Each row is a point on a tangle of strands that fork and nearly touch. The rows are in no order.
Two points are linked if the straight distance between their rows is under 59.7. Some points are linked to none.
(596): [ 18 -10   3 -15   9  -9  13 -19  19  -5  20  13  -1  -2  10   3 -24   1
  -1  12  -2 -15  -5 -19   9  15 -14   2  -4  -8  17  19   2  -8  15   5]
(790): [ -1 -18  -9  -9  27 -11   7 -18   4   2  -5   0  11  29  -7   3  -6   2
 -25  -3   8   2  -7  20  18   4  -7 -17   0   3 -18   1 -19   7  10  14]
(328): [-10  -9   2  -7  12 -13  21  -8  -6  -5 -10   5   2 -15 -23   0 -17  10
  -8  10 -14   1  -3 -19   2  17  11  22  15   6  11  -4  14  -4  30  20]
(1526): [ -1   0  27 -14 -16  17  -3  12   0 -12   5  19  -8  12  24  -3 -14   3
   0  10  -1 -22   9 -14  21   4   2 -12  -9  22   4  -8  -2 -20 -18  -5]
(622): [ 27 -17  -3   7  19  -6   2 -27  -4  -1  -2  11   3  14   4   2   1  -1
 -20  -3   3 -12  -9  15  21   5  -7 -12  -6  17 -13   0 -32   0   5  -3]
(762): [-13 -29   5  10   2  -3   0  18 -13 -11 -17   5 -17  -3   1 -20 -13  -3
  21   6 -13  12   2  -9   1  -4   6  14  -5  23  11  -5  13 -18  12 -12]
(1518): [ 21   5  -3  -7  -2   7 -17   7   7   4   2   5   6   8  -2   5  -7  -9
  12  -3   7 -16   2  -7  -6   8 -28  -7   4 -40 -11  -1 -24  -3 -18  -8]
(915): [-15   2  19 -11  -8  -8  14   1   6   4  -4  -9   3 -20 -12  -2 -11  15
  -9  -2   4  10   7 -11  -3  15  18  10  13   2  18   6  17  -9  16  20]
(436): [ 16   9   2  -6 -10   9  -6   8   5  15   4  11  17  -3  12 -14  33  -7
  20  -6   2   4  11  19   3  -9   1 -19 -12 -20   7   4  -4 -11 -19 -24]
(333): [ -4  18   2  -1   4  -7  14  -7   5  14  -6  -3   7 -11   2   0  26  11
   4   3  -5   3   9  16  -3  -6  23   2  -9  14  15  -1  14  -1  -7  11]
(480): [-12  28 -17   2   3  11  -3  19   6  10  -1 -11  16   5 -11  13  17  16
  -7   0  -3  10  -1  -2 -13   1 -15   1  -5 -24 -11 -15   0  15 -28  21]
(611): [  0   4 -20   7   9  -9  -1  -9   1  12 -11  -3  -6   9   7  -5  30  -5
  24  -5  -4   6  -4  20  -8 -22   1   6 -15  -9  10   3   6   5 -10 -13]
(868): [  7  19   7  11 -11  16  -3   1  14  -8  17  -3 -21 -10  18  16  -7  10
   4   0   9 -31   2  -6   1  19  -2   6   2   0  12  19 -23   3  -3   1]
(695): [-12  17   1   3   0  14   8  30  -1   2  -6   3  -7 -24  -2  -8  13  17
  27  14  -9  -3  10   0 -14   9   2  12   0 -14   7   2  10  -2   1   6]
(1378): [ 14 -17   4  -7  -9  -2  13 -14  22 -12  18   8   9  -8   4  -9 -24  -5
  -1  -2   5   0  -3 -12   1  19   1  -4  -5  -1   1  17  -7 -11  24  -9]
(11): [  7  25 -21  -7  -8   9   3   2  15  12  -5  -6  18  13  -8   7  24  12
  -5   1  -7  -8  -9  -9  -7  -3 -21  -1 -12 -33   7 -20  -6  -9 -13  11]
(452): [  7 -22   1   4  -5  -5   2  -7  10  -6   8  -3   5  -6 -11  -8 -18  -8
 -10  -2   9   5 -11   3  -3  18   5   0   5   0  -8  12  -8  -2  39  -6]
(362): [  2  11  -8  -9  -7   7  -1   5   0   3   9  -4  -1 -25   7  -6  18  -5
  34  21  -4   1  -2   1  -9 -18  -6  10 -11 -23  14  12  29   0  12 -24]
(752): [ 23   5 -10   4   7 -10  22 -17   8   8   9   7  11 -13  25  -5  25   6
   8  14 -15  -4  -9  -7  11   2   1  -5 -23   5  21   0  11 -13   5 -18]
(786): [-10  11   8  -1 -13  -2  -2 -10 -10   0  -4  -2 -31 -13  -1   8   1  -5
  22   7  -9 -24   6  -8  -4 -16  10  32   7   6  28   3  21  -1   2   1]
(651): [ 20  19   2  12 -32  21  -4  -6   5  -6  20 -12  10  -7  11  12  16  -1
 -28  -4   4 -11  -8  -1   2   4   4 -11  -5  14  -1  -4 -13  -7  -4 -11]
(559): [ 14 -10  15  11   3   7  -7  16  -7  -3  24   5   6 -27   0 -15  -8 -14
   2  11   9  21   7  18  -7   5   4 -10   6   2 -21  27   2  13  12 -17]
(406): [ 14 -17  20   9 -24   3 -25  12   4  -3  20   1  10  -7  -7 -13 -34 -22
  -2  -6   8  10   1  -3 -13  10  -9  -6  -1  -7 -17  -2  -8  -8  -1  -4]
(1350): [ -4   6   4   3  -5  20   6  20  -2  -2  -2  13  11  -9   0 -13  -2  -2
  10  15 -15  10  26   2 -14 -15  18  10 -20  30 -18 -12  18  -2 -10  -4]
(351): [ 17  -8   0   4  20   3   2  -6  -3  -6  -1  10  -7   8  15   3   9   3
  -2  -3   9 -12   0  25  16   8  -3 -18   2  10 -20  15 -28  11   1 -16]
(1131): [ -4   6   4  -8   4  13  -9   7   6  -3  17   7   6  -8   6  -4 -25 -13
  10   2  12   3  22  10 -23  -6   6  -7   6  -1 -31  14   2  28  -2  -6]
(1310): [ -8  -9  -2  16 -14   8  -5  17 -24 -18 -14  -9  -9  -8  -1  -1   6   1
 -12 -19   5   9  -1  -7  10   4  14   0  21  20  -4 -13  -6   0   5 -19]
(1047): [ -4   8   9  -3   5   9   4   6   4 -14   1   3 -37  -8  17  12  -1  17
  16   0  14 -29   1  -1   9  28  -7   0  13  -7  12  22 -17   1   9  -3]
(1457): [ 27  -4  -5  20   8  -6  10  -8   0   7  -4   7   9  -7  16 -10  33  10
  -5  -2  -6   7 -16  13  14   8   1 -12 -17   9  10  -6 -12 -17   5 -18]
(208): [-26   7  15  -8  -5  -4  -2   6  -1  -1   6 -25  -7  10  -1  13  -3   8
 -11   3  12   7 -11   7   7   0  -3 -11   3  -4  -4   9  10   5   2  14]
(282): [ -2 -15  21   4   2   2 -15  11  -2  -2  23   1   5 -17   0 -14 -32 -16
  -4   6   7  25  17   7 -19   6  10  -5   5  13 -18  16  13  16   2  -1]
(1099): [ 15 -15  -1 -17  -4 -13   1 -21  14   7 -10   3   3  14 -23  -3  -1 -12
 -17 -11  13 -11  -8  19  10   1   1 -14   8 -17   1   5 -13 -10  35  -5]
(504): [ 11  14  -4   8 -22   9   9   2  10   0  13  -3   8 -15  -1  -1   5   2
  10  17 -13   1 -18 -19 -10  -2  -4  13 -18  -9  12  -3  16 -14  17  -7]
(1322): [ -7 -13  -4   7   6  -6 -15  19  -3   6 -16   1   6   2 -33 -17 -20 -10
  -3 -15   1  16  10   1 -25  16   2   7  16 -12 -14 -20  -9   0   5  12]
(609): [ -4   6   0 -11 -10  21  -4  12  -2  -9   8   7   2   0  -3  -1 -17  -8
   5   8   5  -5   7  -5 -13  -4  -6 -10   6  -5 -29  -1   1   9   2 -11]
(19): [ -7  10   0   9  13   8  18  24  -5  -8   3   6  -3 -27  -7  -2  -2  20
  10  21  -9   9  -2  -9 -13  20  -1  15   3  -6  -4  12  11   9  12   9]
(715): [ -9 -16   2  15  14  -1  -7 -13   0   4 -23   8  -4  41   7 -11   7   5
   1 -12  -1  -2  -8  17   5  -5   2   0 -21  13  -2  -6 -30  -9 -16   8]
(1387): [-13  13   2  -6 -17 -10   4  -5   4   2  -5 -21   2  -1   1  13  -2   0
  -4 -11   0  -2   1 -17  -9 -15  15  14   0   8  19  -8  20  -4  -4  13]
(520): [ -8  -8   5   0  -3   7 -11   4  -4   7 -11  14   8  25   4 -19  14 -11
  10  -8   0  14   7  23   0 -24   6 -11 -16   0 -10  -1  -1  -4 -16 -11]
(1068): [ -7  22 -10  12 -19   6 -12 -16   1  -2   6 -20 -27   9  10  22   1 -10
  11   4   1 -24 -19   2  -7 -18  -3  18 -14   3   8   6   1  10   6  -5]
(408): [ 23  -7  -4  -5 -23   9  -2  -1  18  -9   3   0  27  12  -5  -7  -3 -11
 -14 -15   8  -9  -2   1  -7  10  -8 -16  -7 -11 -25 -17 -28 -21   1  -5]
(1413): [  8  -3  -4  -3   9  -1 -20  15  -2   8 -12  10   5   7 -11  -8  -2  -9
  15 -20   8   2  16  14 -15   5  -9  -7  18 -37 -16  -4 -24  -1 -21  -4]
(1343): [ -7   8  -8   1  -1   8   8  -4   9   0  -7  -5  25   8 -16   6 -11   4
 -29  -5   3   5  12  10 -18  -3  17  -2   3  19 -33 -16 -10  13   5  21]
(620): [ -6  19  -1   8  -5  15   6  12   0   6   5   9   7   0   1  -1   8   4
  15  27 -21   6   1   0  -7 -20   0  17 -34  16  -7  -8  24   2 -11   4]
(1396): [-17 -28  -3  -9  18 -23  -2  -8  -5   7 -14   4   7   3 -12 -14 -13  -7
  -4 -14   5  24  16   4   7  -4  13  -3  10  11   4  -5   9  -1   6   7]
(315): [  1   3  25  12  -6   5  -6  -2 -11   1   0   7 -23   2   9   6  -6   0
   7  19  -8 -21  -1   2  16 -10   9  13  -8  30  10   5   4   0  -5   2]
(495): [  9   1  -4  10 -10   5   7 -12  10   6  12   2  34   2  -6  -6  -4  -7
 -17  10  -2  17   2  15 -16 -12  12   1 -29  28 -29  -9  12   3   4   4]
(739): [  5  14   5  -3 -32  27   1   6   5 -11  24   8  23   2   6   2 -12  -6
  -9  16  -5  -2   0 -17  -4 -15  -1  -4 -20  15 -24 -10  12  -2  -8  -6]
(711): [-19 -27   0  -9  13  -6  -6  -2 -27   0 -19  13  -9   6 -13 -13  -9 -16
  -6 -12   2  19  20   4   6 -14  14  -1  23  14  -6 -11  17   5  -2  -9]
(146): [  9  15   2  14  -1 -12   5 -19   3   2  22 -23   6  -3  13  26  -2   6
 -19   5   1   1 -16 -10   5   3  -3   7  -6   9  17  10   4   4  -5  19]
(377): [  5  10   5   4   9   1  -1  -2 -12   1  -4  -1 -17  -7  28  13  35  21
 -15  -5  -3 -19  -8  13  37  17   7 -11   1  14  19   2 -15  -3  -9 -16]
(1022): [-11  28 -20 -22   1  14   9  -5   5 -11  10  -8  -1  -6   0  22   5  10
  -4   6   4 -15  -1 -17  -5   0  -9  -3  20 -23 -11   3   5  19   4   2]
(92): [  7  -5   5   5  23  -7  10  -9  -5   4 -15   5  -8  -2  25  -1  35  21
  -9  -6  -2  -7  -9  23  31  10  13 -14 -10  20  16   2 -13  -7  10 -20]
(565): [-20  12   7   4  -5  -1 -11  14   3   7  -2 -17 -11  -2  -9   7  -9   3
   6  -1  10   4  -2   5 -20   3  -3   3   0 -16  -2  -1   7  11  -5  18]
(668): [  8 -10   5   3  12   3  -1  11  -8  -5   7   8  -1 -18   6  -8   9  -1
   1  -1  14  10  15  22   6   6   7 -19  10  10 -18  21  -8  14   2 -19]
(469): [  6  -1  -8  10  12   0   1   5  -9  -7 -10   3 -32  -9   1   0  12   0
  24  -2   1 -21  -8   7  -1  13 -10   7  14 -12   7  15 -13   5  17 -14]
(1441): [ -8 -26   1  -7  13  -8 -18  16  -9   7 -17  14   0   9 -19 -23 -18 -13
  13 -25   8  22  15   7 -13  15  -8  -7  19 -24 -13 -10 -13  -9  -4  -1]
(842): [  2   3  -4  -2   2   6  -4  20  -4   2  -2   6  -6 -22 -10 -17   5  -5
  35  21 -11   2   8   5 -20  -7 -10  18   0 -29   8   9  19  -1  15 -13]
(603): [ -6 -18   0 -15  12 -16   9 -20   6   4 -23  -6  -2  16 -18   3   1   8
 -22 -13  13  -5  -6  19  23   9   6 -11   9   2   5   2 -11  -2  30  10]
(443): [  2  11  -6 -20 -11   4  -1   6   6   7  -5   1   5  -8 -13  -5  12  -6
  12  -4   8  -4   4   5 -13  -6  -6  -7  13 -33   0   5   5   1  17 -13]
(350): [ 12  -1 -12  30 -22   3 -10  15  -2  -5  11 -16   9 -18 -15  -5   3 -15
  -1  -8   3  22 -17   4 -28   3   0  10   1  -9 -12  -2  -2   3  22 -17]
(753): [ -6 -16 -15  10   9  -5 -12  19   0  -9   0  -2  14  -1 -16 -14 -23 -16
   4 -14  -4  21   7  -5 -30  10  -6   4   6  -5 -34 -19  -5  15   4  -3]
(968): [  0  19 -12   0 -22   5  -7 -15   6  -4   3 -15  -3   4  16  18   1 -11
  -4 -20   6 -15  11 -15  -7 -19  11   6   0  17  10 -11  -1   0 -20  -1]
(770): [ 18  -5 -10   1  19 -17  25 -20   9   0   7   7  15  -4  13   0   1  12
  -7  12 -13   6  -9 -12  13   5  -1  -1 -17  19   9  -1   3  -6   7   7]
(729): [-15 -24  -2  19  22  -5 -10  -4  -6  -3 -19  -6  -5  29   5  -3  -8  11
 -11 -19   4   6  -9   7  13   7   0  -4  -5  14  -6  -6 -30  -5 -11  11]
(117): [  6 -11   0  -6  12 -14   4 -15   4   8 -20  14  -9   2  -5 -13  -4  -9
  17   1  -6 -12  16   0  -4 -13  12  15   0  10  21  -2   6  -7   6   4]
(631): [  1  23  -8   9  -1   3  16  -6   9   5   4  -1  13  -6   9   5  11  12
   4  14 -15   3   5  -2  -9 -10  16  10 -25  25   2  -5  16   1  -8   9]
(1534): [ -9  -5 -17  -4   1 -13  -7 -13   0   8  -2   1  10  14 -11  -3 -10 -25
   4  -5 -12  14   5  -7 -21 -34   3  10  -9   2  -5 -18  26  14  -5  -1]
(926): [-13  -5  12  -9   7  -1   2   2 -16 -13   6  -8 -22  10  -1  18  -9   8
 -15  10  10  -4 -18  -3  23  12 -20 -11  17  -6  -4  12   2   6  10   5]
(1507): [  9  11  11   9   6  10   1  15 -14   8   3  12   2 -18 -10   1  20  12
  -6  20 -11   1  -1  17  10   3   0  -3   3   0  -7  12   1  10  -3   7]
(234): [-23 -20 -15  -7  27  -9   2  -5 -27 -10 -18   5 -23   7   3  -3   8  -6
  10 -11  -2   8   6  -2   9 -14  -1   0  21   9  -1   0  12  13  -6 -15]
(1352): [-23  -2   4  13   4  -5   1  14  -2  -4  -7 -15  -8  11  16   3  -5  12
   9  -1   0  11  -1  -7   4  -2   3   1 -11  20   5  -4   3  -2 -22  12]
(1239): [-12  -4  20 -20   7  -4   5  -3 -24  -3   0   4 -20  -3 -13  11   1  13
 -10  14  -6  -6  -5  -6  22   3 -15  -1  22  -3   5   4  23   4  -5  13]
(691): [ -7 -17   1   9  12  -8   8 -13   0 -16  -1  -1 -11  -3   8   2 -29  -6
   0   4   1  -1   0 -15   3   8  13  15   1  31   2  12   5   2  24  -1]
(921): [  1 -19   4  -2  -4   3   1  -4   6   1  -4  11  28  27   2 -23   8  -4
  -3  -5  -3  16  -7  22   7  -8   4 -19 -27   9 -21  -8 -11 -18  -1 -13]
(233): [ -9  -5  -1   0  -2  -3   0  -6  -1   4   6   0  23  14  -3  -3 -13 -15
  -9   5  -7  24   8   2 -11 -29  12   2 -18  25 -17 -13  21  12 -13   7]
(624): [ 28   5  -1  10 -20  12   0  -4  13  -9  16  -2  16  -6  16  -2  12  -3
  -8 -10   5 -12  -4  -5  -4  10  -4  -9 -11   9 -13  -6 -25 -13  -9 -17]
(1204): [ 10  -2   5 -15  -6 -11   8 -11  12   4  23   0  15 -12   0   2 -17  -3
  -6  15   0   5  -8 -25   3   2 -13   1  -1 -23  21   7  19  -7   7  11]
(1238): [-13 -14 -12   3  18  -5   4   8   7  -6 -20  -5  -1  27  -2  -3  -7  12
  -2 -17   5   1  -7  -3  -1  19 -16  -8   0  -8 -10 -10 -32 -13  -7  18]
(287): [ -9  -6  25  -5   0  15   1   8 -14 -11  -1  18 -24   5  21  -1  -8   4
  14  18  -2 -18  13   4  23  -1   7  -4  -4  30  -1  11   4  -1  -7 -13]
(1508): [ -7  14  -1   3 -28   9  -9 -16  -1  -4  -1 -12 -27   4  -5  18 -10 -14
   4  -3  -5 -29  -9 -19  -7 -19   4  27   9   0  17  -5  10  -1   8  -4]
(551): [  4   4  -2   5  18   6   8  22  -8   0   5  11  11 -14 -17  -3  -5  13
  -8  19 -10  13  -3  -2  -3  13 -11  -1   7  -9 -17   1   5  15   0  15]
(816): [-17   2  -3  -4   0  15   8   5  -7 -10 -15   6   3  -2 -13   3 -17   6
 -17  -4   3  -2  15  -6 -10   1  20   5  18  25 -27 -15  -6   9  10   7]
(670): [  6   6   1   3 -18   7 -13   0   9  -7  12  -6  -3 -11  17   9 -18  -9
   4 -16  12 -12  21 -25 -15   2   2   2   9   3   9  -1  -7  -1 -19  -1]
(578): [ -6   6   1   1  -2  19  -1  10  -2  -8 -15  12  -6  29   3  -2   9  11
   1   1 -14 -17  -5  -7   9   0  -9  -5 -10   5  -5 -21 -15 -14 -21   3]
(899): [ 11  17   5  16  -6   2 -18  -3  16  10  18 -13 -15  -4  13  19 -10  -3
   3  -1  12 -23   0   2 -10   9 -10   6  -2  -8  13  16 -23   6 -17  13]
(545): [-16   5  13 -23   6   8  -2   7 -19  -1   9   9 -12  -8 -12   4  -7   1
   2  17   0   1   9   1   5  -7 -11  -3  18  -9 -12   9  25  21  -6   6]
(705): [-14 -18 -17  -6  27 -15  12  -9 -20 -16 -10  -5 -10   3   0   8  -8   1
  -5  -5  -1  12  -8 -12  12   1  -1  -1  19  11  -8  -1   8  18  13  -4]
(1358): [  3  27  -6   5 -23  10  -5 -10   7  -1  13 -26  -5   2  15  24  17   0
 -17 -12  12 -13  -2   6   3  -7  10  -5  -2  11   4   1 -10   2 -11  -2]
(858): [-19  37  -5   4 -15   3  -5 -12  -6   4  13 -23 -15  -6   2  27  14   6
   5  16 -11 -12 -19   8   4 -16  -1  22  -9   0   7   8  19  20  -5  10]
(340): [ -4  16 -19   4  17  -5   5  -1 -14  -6  11  -7  -9 -19  -2  20   4   9
   0   9 -14   0 -10 -28  -1   2 -18  17  15 -12   7   1  13  18  -9  11]
(1154): [-19   8  -3 -13  -2 -20  20 -17   4   5 -18 -15   4   7   3   5  27  10
   4  -3 -12   3  -6   0   0 -20  14   9  -9   9  25 -10  27  -7   0   8]
(342): [-10  -9   4  18   3  -3  -7   7 -19  -2 -15 -11  -3   3   4   2   8   9
 -10 -19   3  18   6  -2  11  -4  15   1   8  29   8 -11  -7  -3 -20   4]
(376): [ 18  10  -1 -13 -21   0  -9  -7   8  20   2  -2  16   8  -1  -5  27 -12
   0  -8   8   0  -1  11   5 -17  -4 -20  -7 -26  14  -3   1 -15  -7 -15]
(1268): [-11 -11  -8   0   1  12   7  15 -21 -22 -13   2   4  -5  -8   0  -4  10
 -19  -9   5   7  10 -14   8  14  12  -5  28  18 -22 -18  -9   4   9  -6]
(799): [ 18   9   8   5  -6  12  -4  19   2   4  11   8   8   4  -4   0  -2   4
   2  10   0 -10  -9   5  -1  11 -24  -7  -6 -22 -17   3 -21  -4 -10   2]
(940): [  7 -14  27   9   9  -6  -9   7 -12  16 -16  15 -16   1  -2 -15  10   6
   7   4  -7  -1   5   7  18   5   1   1  -1   2  30   1 -10 -17 -22   8]
(1214): [  4 -17  17   9  -6 -13 -25   8 -10  18  -6   1 -16   0  -4 -11  -4 -15
  10  -8   4   6   4   5   1  -7  -3   1   7 -10  25   4   3  -9 -16   3]
(673): [ 12   1  -5  -9  17 -23  17 -28  10   0  12  -4  11   1  15  16  -6   4
 -19   2   3   1   3  -6  13   1   5  -5  -4  15  10  10   5   4   0  12]
(1079): [  5   4   4  19   3   7  -3  -4   3   5  -9   6   2  26  14  -3  20  10
  -8   3 -13  -8 -14   9  12   1   0  -3 -27  18   2 -16 -23 -14 -21   5]
(1057): [-17 -24  14  10   7   5 -10  25 -24  -9 -18   8 -31  -1   6 -19   3   1
  26   1   0   9   3   8  10   6  -3   1   9   6   8   6   1 -14  -6 -19]
(540): [ 27 -21  12  12   1 -12  -4   2   4   4  -1   5  -3  -5 -16  -8 -12  -4
 -10  -3   8  -6 -15  15   9  27  -8  -1   9 -13   2  13 -29  -9  27   0]
(322): [ -5 -21 -13   5  21   0  -4  19 -13  -6 -10  15  13  10  -9 -21  -9  -9
  14  -5  -9  27   7   5 -12  -3  -6   0  -3  -1 -31 -10  -1   7  -8 -13]
(38): [ 10   3  -1  -1  -8  12 -15  11  -9   9  -2  16  14   4   0 -18  22 -16
  21  -8  -4   8  19  24  -4 -23   5  -7  -8 -10 -12   1  -2  -3 -20 -27]
(1349): [ -5  12  -7   3 -11  13  -1  16  -1   3 -13  -2   5  23  -7  -2  31  16
  -9  -8  -6  -1 -17   2   4   4 -11  -9  -6 -20   2 -21 -15 -16 -12   2]
(341): [ -2  -5  -9   1  21 -15  16  -6  -5  -7   8   0   4 -15 -12   5 -19   4
  -7   8 -16   9  -9 -33  -9  11  -5  20  16  -6  10   0  16  11  13  17]
(1218): [-10 -14  13   5 -11   5   1   3  -2 -13  -3   2 -19  -4  -1 -11 -28  -7
  15  11  -6  -4   0 -12  -6   3   7  19  -1  20   8   3   8 -13  20  -6]
(188): [-20   6  -3 -15 -16  -1   3 -14  22 -17  -4 -29 -11  20  24  21 -13   0
  -3 -19  22 -15   2 -15  -3   1   2  -7   1   6  11   3  -4 -10   2   2]
(1067): [ -6  -7 -19   7  27 -13  19 -20 -10 -15   1 -13   4  -4   5  19  -5  11
 -22  -2   2  12 -13  -5  13   8   9   4  13  22 -14   7  -3  19  27  -1]
(1361): [  6  -3 -16   6  16  -5   4   1  -3   4 -18   7 -12   5  -3 -10  21  -3
  23  -7  -4  -3 -10  21  -5  -3  -5  -2   5 -18  -2   8 -13   2  12 -14]
(1474): [ 13   7  -4  25  12  -9 -12  -9   1   3  22 -17 -14  -5  16  21  -4  -1
  -6   1   9  -8 -14  -2   1  10 -15   2  -2   0   6  20 -16  18 -15  10]
(1142): [-26  -9  11 -16  -5 -17   3  -8  13 -11  -6 -14 -21   9  22  10 -22   2
  10 -14  20  -8   8 -16   6  10   3   0   5   9  20   6   8  -9  -1   8]
(320): [ -4 -25  17   7   8   2  -3  24 -13  -2 -17   8  -8   1   5 -22   0  10
  11  -5   1  12   1   0  17  17  -2 -10   1   2   8  -1 -11 -15  -7  -7]
(1329): [-14  35 -13  -3  -8   4   3  -3 -11   3   7 -16  -8  -7  -7  22  33  18
  -2  18 -20  -5 -24   2  13  -8  -8   8  -8 -11   7  -5  20  12  -8   9]
(688): [  4  17  -2   2 -11  12 -16   6 -16  -2  -2   2 -30  -3  13  10  30   3
  -1  -7  -8 -24   2   0  26   4   2  -4  10   8  22  -3 -12  -5 -23 -13]
(371): [  1  16 -11 -13  -7  -3  12  -4  20   6  20 -14  28 -17  -4   7  -1   6
  -7   8   7  13  -4 -22 -15  -1  -6   1   0 -32  10   0  20   5   6  18]
(803): [ -1 -18  -7   9  10  10   4  15 -16  -6  -7  22  16   5  -2 -24  -1  -5
   4   4 -17  23  14   1  -3 -17   7   1 -14  27 -21 -15  11  -2 -16 -11]
(356): [-12  22   4 -27  -5  11   8  -1  -5   1  21  -4   4 -15 -14  16   9   9
 -14  18   2   1  -3   0   3  -7  -6  -6  21 -23 -10  12  26  25   5   6]
(211): [ -6  -2 -12  15  19  -8  19 -20   0 -16  10 -10   0 -11  14  14 -19  10
  -9  -3  -4   7  -4 -19  -3  12  17  20   6  30   1  13   4  13  19   2]
(879): [-15  23 -19  -4   0   7   5  18  -8  -8   4 -12  -4  -8   0  12  20  18
   8  13 -11   4 -17 -19   6  -1 -18   4  -2 -16   0  -7  17   6  -7   2]
(1207): [  0   1   3 -17 -14  22   3   9  10 -15   9   8  20  11   3  -3 -26  -3
 -10   7   2  -5  11 -14  -7   1  -7 -14  -5   6 -35 -12  -3   1  -7   1]
(1129): [ -2 -10 -23   5  13 -23 -14  -9  -5  15   1  -7  11  12  -9  -4   2 -19
   5  -7  -6  26  -8  -3 -12 -25 -16   5  -6 -24   6  -9  17  14 -12   0]
(862): [-21  21  -3   4  -5   2 -25  19  10  19  -5 -18   6  10  -7   4  -2   3
   8  -9   9  11   8   3 -21 -11 -12   5  -7 -29  -2 -10   6  14 -30  18]
(773): [ 15  12  -5   5  -3   4  14 -19  17   7  11   0  30  -1  -9   5   1   5
 -27   7   2   6   1  12  -8   2  13  -3 -12  17 -21  -1  -6   4  14  14]
(1157): [ 28 -14  -2   9  14 -17   7 -12   4   1  -5  -2  -3 -20  -4   2   9   6
 -15 -10  12  -1  -6   6  13  25   4  -2  15  -4  17  18 -21  -1  30  -5]
(74): [-11   4  13 -12  -8  -5 -10  -5  12   1   8  -4 -17  -1  24  12 -31  -2
  16  -8  17 -15  24 -22  -9   3   0   7   5   1  22   6   8  -2 -21  10]
(1152): [  6 -27  12 -17  -7  -8   1  -1  11   7  -3  13  26  20   4 -23   3   0
 -14 -12   1  11   7   6  24   6   6 -29 -12   1   5 -11 -11 -28  -6  -6]
(64): [ 10  19   4   2 -19  26   6   0  14  -7  27   9  17  -8  11   4 -14   0
   5  27 -10  -8  -5 -22 -10  -5  -5   9 -24  -1  -9   5  15  -4   3  -2]
(792): [-17   7   3 -12  -6 -12  10 -11  19   3  11 -14  14 -17 -15   6 -17   3
 -10   0   3  16   0 -12 -19   6  14  10  11 -17  10   6  26   8  26  18]
(886): [  5  -6 -10   7  14 -22 -11  -5   7   4  -1 -12 -10   1   3   6 -14 -11
   3 -21   8   1   4 -11 -20   6  -8   2  10 -12   7  -2 -12  13  -7   8]
(1058): [ 11   6  15  -2  -1   9  -2  13  -6   7   2   8  -1   4  -9  -1  13  11
 -13  11  -1  -6 -10  16  17  10 -11 -16   8 -15  -8   3 -13  -2  -2   5]
(1053): [  9  -2   3   4  10 -15  -2 -11   3   4  -7  -8  -7  -9  -2   8   4   3
 -13 -15  16  -7   2   6   3  14   3  -2  19  -4  15   8 -18   4   4   8]
(1028): [  3  11  22   5 -18   4   1 -10  -3   3   4   0 -16 -11   3   8   2  -3
  -1   9  -5 -18   0   4   8  -8  21  19  -2  22  27  10  14  -8  10  -2]
(1458): [ 21 -16  -1 -12 -16  -7   2   4  16   6   1  -3  34   8  -9 -14   9  -6
 -19 -15  10   9  -1   4   7  13  -4 -28  -3 -17  -4 -15 -19 -26  -2  -1]
(1342): [-15 -11   4 -13  21 -24   2 -12   2  11 -21   4  -8   1 -13  -6 -12   0
   4  -6  -3   4  17   2  -7  -1  11  11  11   6  15  -5  13   2   1  22]
(339): [ -8   5   2  -5   1   0   4  -6  14   5  -6   3  -3  20   1   1 -14   0
  11   9  -4 -16   0   4  -8 -12  -4   4 -18   5  -5  -2  -3  -1  -4  15]
(728): [ 15  -3 -22  12  19 -23 -15 -15  -3  14  10  -8   0   4   0   7   3 -19
   1 -11   0   9  -5  -2 -11 -15 -17   2   4 -17   3  -1  -1  23 -18   2]
(720): [  8  18  -3 -10 -22   5 -12  -3   2  17   4  -3   6  -5 -13   0  24 -15
   0  -3   6  -1   2  21  -3 -26   1  -8   4 -26  -1   3  10   3   0 -11]
(1340): [ 20 -18   1  -9   8 -16  10  -8   6   1  -7  17  -5  -6  -9 -13 -11  -6
   8   3  -7  -9   2 -14   5   8  -8   6   8  -9  22   1  -3 -14  15   2]
(851): [ -8  14 -16 -19   1   1  14  -2   2  -1 -15   2   1   3 -15   2  12   6
   0  -3   0 -11   2  -5  -8  -8  -1   0  13 -16  -7 -10   6   6   9   2]
(1187): [  0  12  -6 -13 -17   6  13  -8   7  -2   6   0  -4  -7   3   2  11  -2
  20  17  -4 -10 -16 -10  -2 -13  -6   7 -10 -18  11   6  23  -4  27 -15]
(605): [ 13 -19   1 -15  -5  -8  -2  -5  11  12  -7  14  12  11 -22 -17  -5 -16
   2  -7   3   3   1  22   0   1  -3 -10  -1 -19 -11   0 -11 -15  21  -5]
(1007): [ 10 -21  18  -1  -9 -14 -20   6   0  18 -10  11   1   5 -16 -23  -1 -24
  12 -11   6  11   9  27  -2 -11   4  -4  -1 -13   7   5  -4 -17  -3  -4]
(708): [  7   3  14 -10 -13  15 -10  11  -9   0  -1  19 -13   2  14  -2  15   0
   1  -4  -3 -22  14  -1  21  -1   0 -16   7   4  11  -8 -10 -12 -27 -15]

A fork is a point with three links, a tip a point with one. Leave the first point through the second and follow the links. Name the first fork or tip that comes.
(356), (545) -> (1238)
(1099), (605) -> (596)
(673), (146) -> (611)
(376), (436) -> (968)
(540), (1157) -> (1352)

Follow the links from the first point to the second, and from the first to the third. Name the last point that the two ways share.
(1022), (631), (74) -> (968)
(1142), (38), (322) -> (968)
(1342), (1343), (340) -> (596)
(1310), (879), (711) -> (596)
